Points, in no order, along strands that fork, close into loops and pass close to each other.
Two points are linked if the straight distance between their rows is under 50.7.
J_928: -17	5	-31	1	3	4	0	-17	2	-2	-8	-6	-20	8	-3	5	-4	-3	-5	10	-4	4	12	17	-21	12	8	-8	-2	7	-6	2	-8	0	-20	8	0	21	-5	-5	-19	24	-2	1	6	-3	0	8	5	-4	-16	-14	-4	-4
J_962: -10	-2	-24	-1	-2	-15	2	2	4	-8	-16	-3	-18	9	-9	-5	-1	-16	0	10	7	5	6	-3	-3	-1	-6	-10	-6	5	9	10	14	-3	8	5	20	2	6	2	-5	20	6	2	3	-5	-3	5	-2	2	4	-11	1	-1
J_560: -3	-9	-17	0	-10	0	-9	-3	-8	-10	0	-3	-22	7	-13	3	10	-3	1	13	3	7	7	11	-8	-9	3	-7	-7	3	1	17	14	1	-5	11	14	-4	-4	-4	-3	23	13	7	8	0	-2	6	-13	13	9	-3	-9	21
J_939: 8	5	-1	3	-4	12	-11	-13	-20	-13	0	1	1	-4	-14	12	0	13	-5	-8	-19	-5	2	19	-21	-9	1	-12	-6	12	-10	13	-5	5	-20	18	3	-8	-7	-1	-17	7	5	2	8	3	4	11	-14	11	-4	13	-24	33
J_216: 6	14	13	-9	9	8	16	-10	1	-4	4	-2	18	-12	-2	-1	-5	4	-3	-26	-23	-11	-5	6	-8	7	-2	-6	-1	-4	3	3	-8	9	-16	6	-2	-2	8	3	-17	2	-7	-14	-3	-5	9	-2	-4	-8	-4	9	-6	3
J_887: 21	-14	-4	1	-11	9	-20	-13	-15	-13	13	0	-18	18	1	8	-6	-3	18	3	-2	1	4	5	-3	4	16	11	-3	6	-11	-13	9	6	-3	-14	-17	-6	-19	-8	13	4	15	4	6	13	4	8	0	-7	-8	12	5	-2
J_754: 1	2	10	5	-10	3	-1	7	8	8	1	-7	8	-12	-4	6	7	2	11	7	-2	-1	-12	0	23	-19	-11	30	12	-6	1	-2	0	8	34	-21	10	-11	-4	19	36	-8	-2	-12	-10	-8	-17	-11	14	-4	0	-13	25	9
J_516: -3	7	3	2	9	25	8	-9	7	9	13	10	23	-1	7	-7	0	12	1	-11	-16	-6	2	7	-2	13	13	7	5	-2	-9	-13	-27	4	-21	0	-26	17	-6	3	-14	-3	-12	-13	3	1	4	-2	3	-3	-10	9	-4	-3
J_844: -10	-16	-30	3	-9	-2	-10	-3	-2	-9	1	-2	-31	16	-3	5	-2	-8	5	20	9	4	8	10	-11	1	1	-4	-5	0	-3	10	11	-5	-4	5	5	12	-9	-2	-6	17	8	12	10	3	-2	4	-5	8	4	-10	-3	12
J_569: 13	14	15	-6	6	-2	14	-11	-4	-10	-5	-8	16	-13	-17	2	-2	2	-9	-29	-25	-14	-8	6	-18	-5	-13	-15	-4	-2	7	15	4	5	-10	12	27	-19	10	1	-16	12	2	-6	-6	-11	5	-1	-10	-3	-1	6	-8	10
J_580: 14	5	-1	5	-2	18	-20	-16	-20	-9	10	3	4	-3	-8	15	1	19	9	-8	-16	-3	3	18	-15	-8	6	-4	-8	4	-15	-2	-11	12	-16	10	-16	0	-11	-1	-6	2	6	0	10	7	3	3	-4	9	-6	14	-16	26
J_578: 20	10	30	12	8	10	8	5	-10	10	9	6	30	-18	-6	9	-2	10	-2	-19	-13	-27	-18	4	6	-19	-8	15	1	-13	-5	6	-4	6	10	-1	-5	-17	-4	16	12	-21	-8	-9	-7	3	1	-7	8	4	10	7	6	29
J_86: -8	1	-11	-14	10	-25	17	2	16	-3	-19	10	-4	12	12	-14	-4	-17	-16	-8	15	6	5	-31	8	15	4	-10	-5	9	13	4	13	-7	0	6	3	7	17	-2	-14	-8	-7	-3	-7	-8	7	6	5	-15	1	-10	3	-36
J_972: -3	7	-3	9	5	19	-1	-1	3	6	8	-1	12	-7	2	2	4	11	9	3	-12	-6	-6	10	6	-5	1	20	2	-6	-7	-4	-15	9	4	-9	-8	7	-1	6	15	1	-2	-6	-4	1	-3	-12	15	6	-1	3	11	15
J_290: 18	-9	34	12	-6	14	-12	17	-20	16	11	12	24	-9	9	-3	6	16	-1	1	9	0	-8	-2	9	-13	4	-2	-3	-1	-7	-4	-9	-7	-6	1	-13	-12	-3	-8	11	-31	6	8	-3	18	4	7	-16	17	13	27	-11	18
J_700: 15	12	19	2	12	3	9	-3	-8	2	4	0	24	-17	-9	5	-11	12	-7	-25	-17	-22	-16	3	-4	-15	-13	0	-3	-8	2	11	-4	8	4	7	2	-16	4	11	-6	-13	-6	-9	-6	-1	0	-9	2	1	6	12	-3	23
J_331: -12	17	-10	5	8	1	12	-7	3	-7	-10	-7	5	-17	-19	3	7	2	-10	-3	-17	-3	-3	12	-8	-3	-10	-4	-5	4	6	19	-4	1	-2	10	23	-4	14	7	-8	14	-5	-9	-4	-15	0	-3	1	7	-5	-5	-2	16
J_669: 22	2	32	-26	-14	-6	-2	-25	-9	-19	0	-11	6	-7	4	5	-12	-8	7	-38	-25	-21	11	4	-25	6	-1	-22	-6	3	-9	-11	16	10	-15	4	0	-10	-7	-23	-22	8	1	7	2	3	-1	10	-8	-14	-16	11	-15	-9
J_762: 19	0	24	19	3	14	-13	7	-18	10	11	11	22	-9	0	4	2	22	4	-9	-2	-8	0	8	6	-14	1	5	-1	2	-13	-4	-11	1	-7	6	-21	-10	-6	1	10	-28	2	1	-1	11	2	-1	-4	16	9	26	-10	25
J_839: 28	-4	47	0	-18	9	0	16	-15	15	7	9	27	-11	6	-6	6	6	-4	-2	14	2	-13	-7	20	-17	2	4	8	-6	-4	-11	-3	-6	10	-11	-2	-27	-6	-2	23	-37	9	4	-11	13	-2	5	-17	7	11	19	8	4
J_665: -10	16	-13	-4	4	7	9	-14	-1	-1	-2	-3	-3	-8	-7	4	0	7	-10	-11	-18	0	1	18	-28	14	4	-13	-1	11	-5	0	-11	2	-29	12	-2	16	3	2	-27	12	1	-7	9	-5	9	6	-7	-3	-12	3	-13	-1
J_189: 5	11	2	-16	-10	-6	9	-22	0	-13	-9	-15	-3	-10	-12	2	-10	-5	-14	-25	-24	-10	7	4	-32	7	-2	-28	-7	13	1	9	13	2	-22	13	22	-5	3	-8	-28	16	7	0	-1	-8	12	17	-16	-8	-21	-2	-11	-13
J_53: -6	1	-13	-12	9	-17	18	-2	10	-3	-13	2	-6	17	19	-9	-15	-16	-22	-9	9	6	5	-23	0	24	9	-16	-5	9	8	-6	9	0	-15	4	-12	15	6	-10	-18	-1	-4	-6	-1	-4	8	8	5	-18	-7	-9	-4	-42
J_553: -14	-6	-18	4	0	11	0	-2	11	4	6	0	-5	19	15	3	-2	-3	7	16	14	5	5	0	15	14	11	22	7	-8	-9	-15	-16	-2	4	-20	-21	18	-9	-3	16	3	-11	6	-3	3	-6	-13	23	-8	-4	-10	15	-18
J_568: -24	-4	-21	3	4	-1	-3	14	7	7	-1	0	-14	3	0	3	9	1	3	20	17	6	8	6	4	0	-2	1	5	-2	0	1	-6	-6	3	3	4	16	8	-4	-8	13	-7	7	1	-5	-6	-10	6	7	2	-15	0	1
J_277: -14	-7	-15	-1	1	-25	4	9	11	-2	-12	4	-25	11	1	-2	1	-17	-6	9	19	9	7	-14	-4	3	-5	-18	-4	3	9	7	17	-13	10	15	13	5	12	-6	-12	8	3	5	7	-6	0	2	-3	4	6	-18	-3	-10
J_207: 14	-4	-9	3	-8	8	-15	-19	-7	-20	11	-5	-19	14	0	11	-5	-4	18	3	-6	-1	2	9	3	4	16	21	4	0	-9	-7	9	6	4	-21	-14	-2	-21	0	28	5	11	3	5	9	-2	1	15	-8	-10	-1	12	3
J_34: -1	-5	-1	7	-6	-2	-5	4	10	7	2	-6	-3	3	-4	2	5	-6	16	13	6	1	-4	-6	25	-8	-5	31	7	-6	1	-7	4	3	35	-26	7	-6	-6	10	37	-1	0	-6	-7	-8	-15	-11	17	-6	-3	-18	27	-7
J_957: 6	-2	-6	3	-10	5	-13	-7	-12	-16	-1	-2	-12	4	-15	5	2	6	-1	2	-7	3	7	19	-20	-7	1	-10	-7	9	-5	17	5	6	-16	10	13	-5	-6	-3	-12	16	12	4	9	0	4	12	-14	10	1	5	-18	22
J_668: -11	3	-2	-5	5	-19	8	21	11	6	-11	2	2	-3	-1	-12	7	-1	-9	5	13	14	1	-17	5	-2	-8	-11	2	1	14	4	3	-10	5	13	15	2	22	4	-11	-9	-1	2	-1	-6	3	3	-15	5	13	0	-10	-6
J_201: -22	4	-36	0	6	-6	3	-7	6	-4	-11	-6	-20	10	-3	6	-3	-10	-7	11	5	6	7	5	-9	11	1	-6	-2	8	1	3	-3	0	-12	4	6	17	2	-4	-11	23	-5	0	5	-7	-1	0	7	-6	-8	-16	5	-14
J_857: -7	-19	-13	11	-7	2	-14	13	7	11	14	10	-12	10	15	4	1	-9	10	23	31	6	4	-10	13	2	4	10	5	-11	-4	-10	-3	-16	12	-13	-14	11	-5	-8	16	-10	1	19	4	14	-1	-14	6	2	8	-7	17	-7
J_456: -12	-16	-11	1	1	-20	-1	14	9	-2	-2	9	-22	11	7	-5	0	-12	4	20	27	10	4	-15	8	4	-6	-13	-3	-2	9	-4	13	-12	10	4	8	3	8	-5	-6	2	3	9	9	2	1	-4	-2	-1	10	-12	3	-9
J_725: 2	12	4	11	14	24	6	-8	2	6	11	4	26	-13	-5	6	-3	18	4	-10	-22	-18	-13	15	2	-4	2	15	0	-10	-10	-5	-18	8	0	-4	-16	4	0	15	3	-4	-12	-14	0	0	3	-13	15	3	-3	4	4	20
J_706: -4	15	-5	-1	3	-4	19	-15	8	-13	-12	-8	10	-15	-20	0	0	-3	-13	-19	-19	-7	-2	6	-14	2	-8	-16	-6	4	13	19	0	0	-8	10	31	-11	15	3	-12	18	3	-10	-6	-19	5	2	-5	-4	-9	-6	2	5
J_853: 33	-4	33	-15	-12	9	4	-18	-5	-8	22	0	5	16	10	6	-15	-4	23	-26	-14	-18	-3	-3	4	3	12	18	6	-8	-5	-18	8	10	5	-27	-18	-19	-18	-8	21	-12	8	-1	-2	6	7	0	5	-18	-11	10	10	-12
J_336: -26	7	-2	3	9	-18	5	19	10	14	-8	2	5	-12	-4	-6	17	4	-11	10	13	14	-8	-10	9	-9	-14	-7	7	0	13	6	-3	-13	14	16	14	5	20	14	-10	-7	-14	-2	-9	-8	-2	-1	-5	11	14	-9	-10	5
J_687: 15	-12	-3	-1	-6	2	-15	0	-8	-8	5	-2	-16	12	2	-1	-5	-4	11	6	7	3	4	1	-5	4	7	-5	-3	6	-3	-4	15	5	-3	-4	-5	-1	-8	-4	4	-1	14	9	10	8	3	8	-10	1	1	12	-5	-2
J_672: 16	-9	27	3	-11	6	-14	17	-14	8	8	4	8	-4	7	-7	4	10	4	7	9	5	-2	-3	7	-10	1	-5	-1	-5	-4	-7	2	-5	-1	-3	-5	-15	1	-8	10	-21	15	10	0	13	2	6	-17	14	17	21	-5	5
J_523: -38	2	-28	-4	11	-10	6	14	17	11	-10	4	-12	5	3	9	12	-2	-2	21	22	5	9	4	-9	4	-3	-8	7	4	2	0	-11	-12	3	12	3	19	14	-5	-18	11	-14	7	-2	-12	4	-16	9	5	2	-21	-4	-9
J_173: 10	13	21	-7	9	0	11	-2	0	-6	-4	-3	19	-19	-12	-3	0	3	-9	-24	-18	-15	-6	1	-7	-4	-9	-5	-2	0	7	11	0	7	-5	11	11	-14	11	8	-13	-6	-7	-8	-4	-9	3	0	-11	-1	7	11	-6	9
J_391: 15	-3	12	-8	-2	11	3	-9	1	-3	8	-2	9	4	6	-4	-12	1	9	-15	-11	-3	3	-2	-2	10	10	10	1	-1	-2	-11	0	9	-3	-14	-14	-1	-8	0	7	-4	5	-2	0	8	4	3	2	-11	-10	12	1	-11
J_453: 25	-11	48	-6	-22	14	8	10	-6	16	2	9	28	-13	22	-13	3	6	-3	-10	13	0	-4	-17	22	-8	10	3	3	-10	-5	-11	-9	-8	3	-24	0	-22	-5	-9	18	-34	11	10	-15	12	-2	8	-19	5	9	19	11	-8
J_36: 9	-2	-5	-8	2	-1	0	-13	-4	-10	-1	-8	-10	4	4	-6	-11	-6	1	-8	-9	-2	10	2	-13	13	6	-9	-3	5	-2	-2	5	9	-11	-3	-4	8	-5	-3	-10	9	8	-3	7	0	6	9	-4	-13	-10	6	-6	-12
J_376: 4	5	36	14	6	-4	1	20	-13	17	1	6	24	-18	-7	-7	6	11	-22	5	4	2	-18	-8	14	-20	-10	-4	8	-1	10	8	0	-11	11	12	-3	-16	0	9	2	-31	-7	5	-2	9	-3	5	-13	16	21	15	-21	15
J_525: -9	1	-9	1	6	22	-2	-7	5	7	5	7	8	4	6	-3	-2	9	7	0	-4	2	4	10	-3	16	11	2	1	-1	-7	-16	-23	3	-21	-6	-28	22	-6	0	-6	1	-1	-4	1	2	6	-3	5	-1	-9	5	-4	-4
J_440: -26	-6	-31	-2	8	-28	8	4	13	1	-12	6	-27	20	9	6	-1	-20	-5	13	24	8	10	-13	-4	10	-2	-19	-4	1	6	3	10	-14	2	21	8	15	9	-12	-17	9	-12	8	8	-6	5	-8	12	-2	4	-29	4	-17
J_977: 26	-1	39	-26	-9	7	2	-15	-7	-13	6	0	14	-2	10	4	-10	-3	11	-34	-18	-19	9	-6	-13	9	5	-9	-1	2	-7	-19	9	10	-15	-7	-9	-10	-8	-16	-14	-7	-3	6	1	5	0	7	-6	-14	-11	18	-12	-9
J_158: -5	-8	-8	-4	10	-27	12	7	10	0	-13	6	-7	16	21	-11	-9	-22	-12	6	25	10	4	-35	25	14	0	-2	-7	-7	11	-5	8	-7	17	-6	-3	-1	9	-1	4	-8	-6	0	-1	1	-4	-5	20	-11	3	-19	13	-33
J_273: 13	4	9	4	-6	5	-2	-1	1	0	6	-5	7	-7	-10	6	5	4	13	1	-9	-6	-12	13	12	-19	-7	25	2	-4	-1	3	0	8	25	-16	10	-16	-6	14	30	-1	5	-11	-6	-7	-7	-8	14	2	3	-5	19	17
J_468: -22	-10	-23	5	2	-2	-8	8	10	6	-1	-4	-16	9	8	8	7	-2	12	25	19	2	7	3	8	3	0	13	6	-7	-4	0	-4	-3	13	-9	-1	13	-1	-3	8	12	-7	12	0	-3	-13	-15	19	7	3	-15	10	-4
J_718: -30	7	-1	7	4	-16	-2	17	11	18	-9	-3	7	-10	-7	2	21	5	-10	17	10	12	-7	-8	14	-20	-20	0	7	-4	16	15	-2	-10	22	10	16	-4	17	16	1	3	-15	-2	-6	-4	-12	-10	1	18	14	-15	-6	14
J_545: -36	-4	-21	-3	9	-24	8	14	19	8	-13	13	-15	11	8	5	1	-9	-1	16	31	5	12	-10	3	6	-4	-14	6	-3	4	-2	-6	-19	12	15	8	18	15	-7	-15	5	-20	11	-1	-13	-2	-19	15	0	5	-28	1	-19
J_162: -8	-3	-19	13	-11	7	-20	1	1	1	6	-1	-13	-1	-2	13	15	4	22	24	6	2	4	16	9	-10	-2	19	3	-3	-9	4	-4	3	10	-8	1	4	-9	2	17	15	0	9	-1	0	-14	-4	9	18	7	-11	13	21
J_444: 4	-18	2	-7	1	-16	-1	18	5	2	-4	3	-12	6	5	-12	-3	-12	0	9	18	7	0	-20	10	5	-3	-12	-4	2	11	0	16	-7	10	-3	6	-7	8	-2	1	-9	8	5	6	5	0	4	-9	-2	13	3	-1	-10
J_255: 4	13	-3	-12	-5	2	3	-21	-2	-7	-3	-5	-5	-10	-7	4	-7	4	-12	-20	-21	-1	7	14	-34	10	5	-22	-2	12	-5	6	0	5	-29	19	4	9	2	-5	-30	11	5	-3	7	-2	10	13	-16	-5	-22	2	-18	-4
J_449: 15	-6	21	4	-4	7	-11	13	-18	-4	5	4	7	-6	-5	-1	8	10	1	6	1	4	-2	6	0	-16	-1	-6	2	3	-3	2	-1	-1	0	9	0	-10	-2	-1	5	-14	11	0	8	7	0	4	-14	15	15	22	-14	20
J_310: -15	3	-35	-3	9	-18	7	-12	2	-10	-16	-4	-28	20	5	6	-9	-17	-17	4	7	8	6	-6	-7	15	0	-12	-11	6	1	7	17	-4	-12	11	5	10	2	-8	-12	18	-6	0	7	-4	1	4	11	-9	-16	-22	7	-24
J_727: 18	0	11	11	3	20	-19	-5	-20	0	14	8	15	-4	-1	8	5	20	14	-9	-14	-6	0	14	-3	-10	6	5	-5	2	-13	-5	-8	6	-11	5	-18	-5	-7	3	7	-10	5	-1	5	10	6	1	-6	11	-1	20	-6	25
J_332: -17	-18	-15	9	-4	0	-15	17	7	12	6	4	-17	6	13	9	12	-2	14	27	26	6	2	2	8	-5	-4	8	7	-14	-7	-3	-6	-8	14	-7	-2	9	-1	-7	13	0	1	22	5	7	-11	-17	9	13	11	-15	12	6
J_746: -9	2	4	2	4	1	6	13	7	9	-4	-4	14	-11	-3	-9	7	4	0	5	-1	2	-7	-6	12	-7	-10	12	6	-4	5	1	-6	1	17	-8	10	1	6	11	11	-8	-5	-8	-7	-5	-7	-7	5	2	4	-4	8	0
J_817: -1	4	7	-10	8	14	21	-8	10	3	4	4	23	-10	4	-8	-6	6	-2	-19	-20	-7	-3	3	-6	16	7	-1	5	-2	1	-10	-16	8	-18	-2	-13	10	2	2	-20	0	-11	-16	-4	-6	4	-4	0	-14	-5	9	-5	-11
J_911: 16	-3	8	-8	1	3	-7	-2	-7	-13	1	-5	-1	3	1	-3	-7	0	7	-7	-6	0	2	4	-4	5	4	-4	-2	5	-3	-3	5	8	-7	-3	-4	-3	-2	-7	0	0	11	-2	5	3	2	8	-11	-5	-6	14	-4	-6
J_283: -7	8	7	8	0	-14	-1	13	-5	0	-8	-1	3	-13	-19	-3	11	5	-20	6	-1	8	-11	1	-5	-14	-15	-11	2	3	16	20	7	-9	2	20	19	-9	12	6	-12	-3	-2	0	-1	-8	0	8	-19	15	19	8	-20	19
J_926: -1	8	21	13	8	-10	1	19	-11	8	-3	-1	14	-17	-10	-4	5	10	-17	4	-2	3	-12	-5	6	-20	-16	-5	2	-1	12	19	2	-6	9	21	7	-11	5	9	-4	-16	-7	-1	-1	1	-1	8	-18	11	21	13	-18	22
J_430: 24	-4	3	-2	-9	5	1	-20	-6	-17	8	-6	-10	10	-3	7	-11	-8	20	-10	-15	-8	-4	7	-1	0	11	15	0	-1	-3	-4	11	10	6	-19	-3	-13	-18	-2	23	5	8	-5	2	3	2	4	11	-15	-13	5	15	-4
J_602: 32	0	21	-11	-11	1	7	-13	-2	-13	9	-8	-4	11	-2	5	-12	-10	17	-16	-11	-13	-6	-2	8	-4	8	23	2	-2	-3	-9	13	10	15	-26	-3	-22	-18	0	29	-2	13	-8	0	-2	6	1	5	-18	-11	1	17	-9
J_739: 6	5	13	8	-2	6	-9	3	-16	-5	4	1	6	-7	-10	3	0	14	-6	-6	-9	-3	0	9	-9	-7	-5	-5	0	7	-4	8	1	4	-15	21	-1	-8	-1	-1	-9	-5	4	-3	5	5	5	9	-12	13	8	21	-22	25
J_381: 6	-3	-13	9	-12	14	-20	-9	-5	-5	12	2	-16	2	-8	14	8	6	22	15	-4	0	-1	22	8	-11	8	27	1	1	-10	4	1	6	8	-14	-4	-2	-16	-1	31	7	8	6	-1	6	-7	-4	11	7	3	-5	18	24
J_868: 8	5	20	19	14	18	7	4	-4	20	12	6	31	-19	0	4	0	13	-4	-13	-14	-21	-14	7	11	-14	0	19	3	-9	-7	0	-14	-2	4	-5	-16	-5	-6	14	10	-19	-12	-9	-9	4	2	-8	12	7	3	9	7	26
J_876: -7	7	-8	-9	7	7	11	-7	6	7	-2	-1	6	2	4	-8	-4	-1	-9	-7	-9	1	6	0	-7	23	8	-2	0	7	2	-12	-13	2	-25	5	-13	19	4	0	-21	6	-7	-12	-2	-6	9	2	-2	-14	-11	0	-4	-21
J_728: -15	-7	-16	5	6	-3	6	1	11	8	2	-1	-5	19	15	-4	-3	-10	-1	18	19	7	8	-16	20	10	3	12	2	-7	1	-12	-5	-3	11	-15	-13	9	-1	-2	11	2	-13	6	-2	-2	-7	-12	21	-12	-2	-14	16	-25
J_764: -10	-1	-2	-3	-6	-21	1	9	2	-3	-11	1	-11	1	-14	-7	10	-4	-8	11	8	12	-3	-2	-5	-7	-13	-16	-4	3	14	15	15	-5	6	21	30	-8	11	4	-12	8	5	4	1	-8	0	10	-22	14	15	-6	-14	12
J_286: 0	6	-8	-14	5	-1	7	-20	2	-7	-5	-5	-1	3	0	-6	-15	-8	-6	-14	-16	-3	5	-1	-20	23	4	-10	-2	6	2	-5	-1	7	-20	0	-8	14	-3	-2	-20	13	1	-12	5	-2	6	6	2	-19	-19	-1	-5	-25
J_63: -9	-3	-11	4	2	17	-4	-6	10	1	6	3	5	9	7	-4	-2	4	9	10	0	3	4	5	4	10	14	17	4	-2	-6	-14	-17	2	-5	-17	-22	20	-10	2	10	3	-3	-2	-3	4	2	-8	18	-9	-8	-1	10	-13
J_986: -6	3	-25	-10	7	-16	9	-12	1	-5	-10	-5	-23	19	13	-5	-14	-18	-21	-8	5	7	8	-14	-10	21	6	-14	-10	9	1	-1	10	2	-21	15	-8	13	0	-8	-22	10	-3	0	5	-1	9	10	7	-14	-14	-13	0	-37
J_183: 28	-5	26	-8	-11	14	2	-16	-1	-1	17	4	8	12	16	-1	-13	-3	16	-17	-5	-10	3	-8	6	15	18	13	2	-3	-4	-19	2	6	-7	-26	-23	-8	-16	-10	14	-19	3	-1	-6	10	5	7	2	-17	-13	16	11	-16
J_45: 9	-11	-10	9	-10	5	-19	-1	-2	-3	13	1	-23	15	1	9	4	-2	21	16	12	1	-1	11	10	-3	11	24	3	0	-8	-5	8	3	16	-21	-7	-1	-21	-3	36	3	10	6	4	7	-5	-4	8	0	-1	-6	20	5
J_160: -9	-5	-29	2	-3	6	-10	-8	-3	-10	-6	-1	-27	10	-5	5	-2	1	0	11	5	10	12	12	-20	6	7	-11	-5	9	-7	7	-2	-2	-17	12	-1	16	-6	-4	-14	16	8	7	15	2	4	10	-8	3	-9	-6	-8	2
J_190: 17	5	11	-20	-8	-4	5	-30	-9	-19	-6	-14	-5	-3	-3	0	-17	-12	-8	-32	-27	-17	11	0	-33	10	2	-26	-9	8	-2	0	18	7	-19	6	10	-12	-8	-14	-21	17	8	5	1	1	3	15	-15	-14	-22	5	-10	-14
J_869: -6	-2	-13	-2	4	-9	1	1	3	-9	-5	-6	-10	3	-3	-8	0	-10	1	5	0	3	4	-5	5	2	-4	3	-3	3	9	4	4	0	9	-5	11	3	3	3	3	14	1	-4	-1	-4	-4	-1	7	-6	-1	-12	6	-9
J_302: 0	-8	1	-14	6	-32	10	10	14	3	-16	10	-3	13	15	-18	-3	-14	-10	-3	23	8	4	-43	21	15	1	-11	-5	1	16	-3	14	-7	12	-1	1	-3	15	-3	-3	-13	3	4	-8	-1	-5	5	3	-11	3	-10	7	-34
J_789: -1	3	-8	3	2	0	5	0	9	-2	-6	-7	3	0	-1	-5	-5	0	8	2	-3	2	-3	-1	8	6	-4	12	1	-3	3	-3	-2	6	10	-14	2	4	5	8	13	1	-1	-10	-3	-8	-2	-9	11	-10	-7	-4	11	-9
J_163: -11	-6	-15	4	-2	-4	-9	7	7	7	0	-2	-12	4	5	2	6	-10	12	20	14	6	4	-3	17	-7	-5	21	2	-6	1	1	6	-1	25	-17	4	1	-1	4	22	8	-7	2	-4	-2	-14	-11	13	2	-1	-17	17	-3
J_304: -21	14	-14	2	10	1	8	3	7	2	-9	-2	3	-10	-10	-2	7	4	-8	5	-10	6	0	8	-3	-1	-7	-3	3	2	-1	9	-12	-2	-2	6	10	11	14	1	-12	13	-12	-8	-6	-15	-1	-9	7	4	1	-9	0	0
J_460: 0	-3	-2	-12	2	-14	1	13	5	0	-8	0	-5	3	4	-14	-4	-5	-8	2	12	11	1	-16	-1	9	0	-13	1	1	9	2	9	-3	-2	7	4	3	14	-4	-13	-4	7	5	0	3	5	8	-11	-1	7	8	-10	-15
J_766: -16	4	3	8	2	-8	0	21	4	17	-7	-6	15	-14	-5	-4	14	7	-6	15	7	8	-9	-6	21	-19	-22	11	5	-7	10	6	-5	-4	30	0	19	-3	8	21	12	-5	-11	-4	-10	-4	-16	-8	10	6	8	-7	2	8
J_397: -13	14	-14	-1	10	7	12	-3	8	-4	-3	-3	3	-9	-6	-5	3	7	-5	-7	-12	0	1	6	-12	10	3	-5	2	4	2	1	-13	5	-15	11	-3	17	6	2	-15	12	-5	-10	-3	-9	6	0	0	-5	-7	-2	-3	-7
J_420: -3	-9	25	11	-1	1	-6	26	-8	19	8	6	17	-13	4	-7	10	13	-11	14	13	13	-17	-8	17	-17	-9	-11	4	-8	2	-2	-3	-15	13	4	0	-13	5	5	9	-25	2	10	0	12	-1	2	-18	18	20	13	-10	15
J_312: -15	2	-15	11	1	13	-12	7	0	3	6	-3	-2	-8	-2	6	10	8	9	15	2	1	-4	13	6	-5	-1	20	5	-4	-10	0	-8	2	5	-10	-6	10	-4	1	15	9	-2	0	-3	1	-9	-9	12	9	1	-4	11	16
J_374: 14	-5	39	6	-12	2	-4	25	-8	22	6	10	23	-15	5	-6	12	7	-11	10	17	11	-18	-12	20	-22	-6	-1	4	-8	2	-5	-5	-13	19	-7	0	-19	-1	5	24	-32	6	8	-7	17	-5	4	-16	14	20	12	2	8

How many points has the smallest loop of links through each point below? Write none if it is on no loop.
J_331 -> 9
J_336 -> 12
J_312 -> 19
J_580 -> 8

A piece is all that can be reached along the links. How many separate loops has the piece of each point below (a circle has one, a figure eight two, a Y none), and how many tips (points with one link)?
J_516 -> loops 3, tips 2
J_939 -> loops 1, tips 1
J_962 -> loops 1, tips 2
J_764 -> loops 0, tips 2
